Each row is a point on a tangle of strands that fork and nearly touch. The rows are in no order.
In the rows, zero is written as 128.
Points whose rows are less than 95.9 apart are linked; no others are. Some points are linked to none.
mudit: [122  99 109 128 139  75 174 133  98 109 169 110 117 102 144 142 167 103
 118  82 126  67]
noko: [ 65 115 124 126 121 183 101 135 109 155 112 139  78 153 111  86 105 142
 162 179  94 188]
bop: [108 130 122 110 127 168 134  91 141 150  99 169 111 153 130 100 110 133
 173 174 133 124]
vasi: [136 138 139  91 157 156 114  77 178 112 121 117 142 126 139 166 118 141
 103 125 136 116]
fibi: [125 169 120  87 125 133 146 137 159 123 107 127 142 101 125 130 180 116
 172 118 164 101]
taf: [100 108 146 152 106 199 117 121 153 179  91 119 121 128 119  96  77 160
 146 165  98 180]
gam: [104 123 150  90 157 207 113  99 187 167  99 125 127 130 147  96  89 149
 183 158 125 173]
pif: [138 112  94 112 143  80 138 129 108  85 152 135 174 146 174 138 183  88
 124  89 161  53]
Nafa: [159 103 143 120 149 103 185 109 110 119 173 130 123 123 137 180 121 111
 119 124 143  96]
Lefog: [143 122 128 110 104 145 143 122 105 136 123 163 140 132 120 119 144 131
 143 144 146 146]
bugil: [156  73 145 132 147  50 195 136  63 112 194 147 115 149 160 152 134  90
 124  86 164  89]
Tofeb: [157 156 138 122  97 132 106 155  70 126 138 170  94 109  82 127 122 127
 140 120 131 110]
rari: [167 137 174 133  96 114 162 155  60 144 120 225 100 162 126 100 132 135
 172 148 144 119]
teza: [121  97 136  99 191 124 133 107 159 102 161  77 135 142 157 181  79 142
  86 161 109 132]
rufa: [145 119 125 168  90 138 152 149  96 175 150 134 127 104  76 156  94 119
 111 130 112 152]
solur: [118 102 113 126 149  82 128 102 125  90 153  69 120 121 136 136 142 131
  62 117  84 124]
Zov: [125 102 123  74 195 109 134  82 176  94 165  87 141 134 168 172 108 116
  90 132 117 121]
lokat: [134  68 115 160 130  46 201 130  74 111 179 127 111 128 155 145 134 105
 118  98 116  82]
megot: [115 151  84 106 113 145 101 150 153 112 100 125 167 111 136  82 198 141
 136 110 151 134]
potu: [144 131 136 154 128 169 108 100 144 163 112 143 124 135 114 158  65 162
 124 171  91 136]
gek: [100 153 140 132 173 180  70 110 210 146  86  62 126 111 150 106 143 191
 143 145 162 144]
neri: [151 122 108 136 106 120 161 129 117 128 131 170 172 127 145 109 179 114
 147  76 160  82]
Vepo: [123 112 100 138 150 139 118  88 173 128 125  79 168 125 131 127 154 156
  84 103 134 131]
lasan: [ 75 140 116 115 143 189  85 135 124 134 104 139  85 138 103  79 142 137
 159 174 137 161]
Dif: [168 148 169 149  96 106 135 163  69 146 133 205  86 156 105 127 103 111
 157 160 138 131]
nitu: [185 141 168 164 108 107 146 158  80 166 165 185  99 148 104 171  82 101
 145 154 149 132]
Rukav: [145 111 103 150 130 147 153 112 123 161 152 128 144 106 100 165 111 135
 108 137 129 125]
legak: [ 63 116 159 141 104 189 126 107 122 167 116 147  64 151 116 109  70 127
 181 180  81 189]
kisok: [144 139  99 131 119 116 130 173 107 104 107 113 133 116 102 139 136 136
 130 160 135 110]
bis: [127 129 148 145 141 182  92 112 175 141 102 114 122 110 122 138  46 168
 121 172  98 127]
Geba: [110  66  86 135 154  70 167 119  92  94 192 100 107 152 151 138 103  98
  78 133 112 127]
Supan: [139 138 105 138  92 119 107 189  91 118 106 139 142 108  98  97 152 122
 128 161 126 124]
sovis: [137 156 155  97 128 124 132  96 167 111 112  88 119  97 131 168 142 143
 123 112 132 137]
siz: [116 171 115  86 136 145 125 114 202 136 110 132 151 122 139 119 179 100
 150 114 158 124]
ridon: [ 81 122 108 125 129 179 110 130 168 150  71 113 147 129 136  64 170 149
 162 156 151 155]
kufa: [130 158 173 188  97  88 143 163 131 164 152 134 137 119  74 184  61  83
 151 161 110 141]
Dolu: [121 110 127 134 141 115 122 112 129 107 130  40 111 103 120 145 128 151
  64 112  95 142]
vuno: [160 144 171 114 110 108 170 129 144 125  93 163 111 122 126 135 152 137
 169 119 164  84]
monan: [153 142 121 149  86  71 138 191  92 100 115 100 134 108 118 156 127 122
 121 133 120 103]
tas: [147 116 138 159 129 128 114 101 143 146 137  99 139 132 111 175  63 146
  94 147  84 142]
kopi: [117 142 127 174  87 148 109 151  95 155 125 170  87 136  88 124  98 131
 140 161 103 131]
soras: [109  83 110 152 151  42 172 136  93 111 188  96  90 167 157 165  77  97
  87 161 100 134]
kilu: [131 147 150 172  94 127 138 146 122 187 148 141 119 112  67 160  62 101
 142 156  98 166]
Tekes: [138 128 156 108 177 167  93  82 208 126 116  86 152 124 146 149  91 165
 101 128 121 143]
kob: [ 89 165 125 108 142 183  95 105 232 169  92 126 149 128 153 104 162 117
 156 110 152 147]
dopa: [164 134 129 168  78  63 136 173  69 106 148 139 148 134 114 148 105 107
 109 122 121 104]
gura: [127 145 123 117 141 163  92 120 153 137  99 105 141 135 114 113 135 147
 121 143 126 154]
dozim: [116 145 105 102 120 160  91 163 102 107 122 190 131 120 119  68 172 128
 146 121 137 115]
Zez: [159 145 146 149  95  89 164 157 111 128 103 148 111 108 118 131 151 150
 164 126 146  71]
Rilo: [160 137 167  95 101 127 165 125 140 138 100 140 134 120 112 163  76 141
 144 169 121 157]
Pof: [142 154 129  92 104 116 124 104 150 111 111 103 126  97 134 123 171 131
 110  68 117 120]
luk: [142 154 100 121 129 116  90 143 105  68 137  96 119 114 114 134 161 146
  89 112 113  90]
difeb: [169 147 161 161 121  84 166 167  84 125 133 162  95 131 108 165 128 133
 147 130 147  76]
let: [152 136 137  87 101  99 144 135 111  91 128 126 147  89 142 117 187 120
 131  63 123 110]
Bez: [174 123 154 162 125  44 161 197  63  99 137 155 124 121 135 151 128 122
 151 105 147  71]
tiret: [125 141 100  91 136 124 137 162 129 105 115 124 170 104 113 105 191 103
 138 124 166 120]
Zun: [188  97 147 137 150  86 173 111  77 133 179 153 113 141 148 168 110 103
 125 108 165  98]
Sipum: [ 99 126  80 108 153 102 120 108 162 101 151 106 169 147 166 134 178  79
  95  79 143 100]
Lebi: [150 126 139 106 175 121 119 130 136 110 143  88 143 141 124 177  83 124
  95 176 129 141]
mam: [129  97 144 159 132  56 162 121 112 119 188 110 111 153 147 185  67  87
  90 140 104 118]
sir: [150 120 114 182  70 119 143 186  73 162 141 166 136 106  77 133 107 110
 137 116 112 143]
risul: [ 90 107 115 125 100 167 137 154 106 152  87 164 115 131 122  52 149 130
 172 143 124 169]
Sufop: [ 78 158 119 111 122 187  64  96 154 149  79 126  98 128 142  54 163 141
 151 112 126 152]
Duki: [119 179  97 111 127 163  70  95 186 134  97 147 170 150 140  88 177 133
 116  85 138 123]
vipeg: [139 117 141 163 137 103 150 119 130 132 165 107 134 140 109 196  54 121
  93 148  96 126]
Mag: [135  74  94 142 142  89 159 117  87 112 179 118 148 129 133 138 122 111
  70 130 119 129]
Mume: [103 152 159  85 142 187 114  93 209 157  88 120 145 114 161 114 123 146
 177 137 142 148]
zek: [125 127 130  87 171 134 141  68 185 117 140  91 168 131 168 178 126 117
 110 110 132 116]
vuko: [129 140 101 126 138 141  99  95 182 112  99 111 184 148 141 111 177 131
  94  87 136 122]
fimeb: [132 115 104 164 135 141 120 124 137 126 125  72 148 110 107 133 125 163
  76 111 108 144]
nute: [ 99 125 153 158  97 185 120 114 132 178 109 153  82 119 108 124  61 156
 158 165  67 190]
Gare: [100 170 104 100 106 172  79 112 159 138  80 166 124 148 148  71 186 127
 146  98 130 126]
des: [116 118 147 150 112 141 166 124  86 158 120 204  83 168 104 104 102 116
 178 176 123 152]
Zipa: [103 108 123 156  90 143 159 159  72 156 107 182 103 144 118  83 128 136
 171 153 127 146]
Rosu: [152 109 146 175  96  47 167 197  69  98 160 140 127 144 146 156 112 110
 122  94 133  84]
muri: [128 148 110 119  91 140  94 173  87 102  99 165 127 102 117  74 152 155
 138 143 126 129]
Lobir: [167 117 148 163  95  73 158 139  78 119 137 123 154 148 131 166  96 116
  97 144 130 124]
sozag: [143 131 144  99 108  62 163 145  88  70 134 120 123 105 132 141 162 131
 103  88 123 109]
suv: [ 69 142 113 129 150 195  68 113 141 131  92 119  75 134 116  47 167 142
 143 142 123 144]
Lavu: [ 86 154 164 129 181 193  54 101 211 164  82  85 121 127 152  79 127 192
 154 122 140 186]
lapi: [ 86 159 157 109 169 200  64  87 215 166 116 100 136 149 154  81 136 159
 145  99 151 200]
nedo: [135 139  86  95 144 132  73 161 128  69 134 117 151 123 128 115 172 134
  90  96 135  93]
Rano: [144 111 139 167  84 130 171 173  69 169 126 188 126 109  94 107 122 131
 167 136 138 146]
nedi: [ 58 106 135 134 135 181  70 115 135 135  79 115  51 161 131  48 152 164
 154 129 101 179]
Tovop: [124 109 150 113 125 201 112  94 177 178 103 117 139 105 132 113  77 170
 158 153 105 191]
rutaf: [141 108 142 103 115  54 168 142  66  86 165 118 113 136 144 132 143 109
  94 105 117 128]
tudo: [139 128 157 133 182 204  72 103 202 139 120  89 148 120 138 145  51 188
 130 140 105 139]
pela: [113 102  88 116 161  83 162 113 127 104 156 107 150 143 152 124 158  85
 106  93 141  81]
dato: [156 125 112 116 120 121 131 156  87 117 141 184 154 114 137 107 160 112
 145  94 172  93]
zut: [143  84  90 157 124  93 144 156  53  99 188 121 142 129 124 139 135  93
  88 110 124 122]
nata: [129 126  97 135 121 145 148 106 123 144 119 142 147  87 127 119 163 125
 129  97 141  90]
kuga: [170 141 159 154 109  85 150 141  90 135 157 152 121 153 110 185  86  91
 122 155 134 136]
Pevi: [ 96 120 156 122 101 160 153 125  92 154 105 176  61 150 124 105  89 114
 199 168  98 167]
tup: [153 132 112 106 141 103 126 143 110 103 134 108 127 136 110 155 129 131
  98 160 137 133]
situ: [148 115 110 124 137 123 163 104 140 130 135 124 146 102 123 151 149 113
 118 122 147 100]
vek: [102 164 149 108 184 156  76  94 234 140 106  58 149 125 159 126 151 151
 131 109 157 149]
vib: [121 113 101 112 127  73 113 124 107  58 142  92 115 134 141 133 149 133
  78 114  97  82]
Lim: [148 102  97 117 111  92 123 157  68  94 176 161 142 116 135 131 149 105
 108 100 144 103]
Fini: [ 92 152 102 103 182 130 120  94 190 111 153 102 186 156 150 128 170  84
  85  80 148 135]
leliv: [102 193 130 109 167 160  62 106 238 142 103  97 154 136 154 117 168 126
 145  96 152 150]

A fork is a point with three links, a tip a point with one. Leave the first point through the second and follow the links. Name the first fork or tip that comes.
tudo, bis: situ
Lim, zut: vasi
solur, Dolu: suv
Sufop, Gare: nedo

Follow the links from the first point to the second, and from the first to the third. Name the last point that the two ways share.
gek, neri, vib: legak
Sufop, siz, Sipum: legak
Tekes, bugil, kilu: situ
Vepo, Zun, Lim: situ
muri, difeb, sozag: kisok
zek, vuno, dozim: kisok
Pof, Rosu, Zun: vasi
kufa, fimeb, mudit: rufa
dozim, vipeg, rutaf: vasi
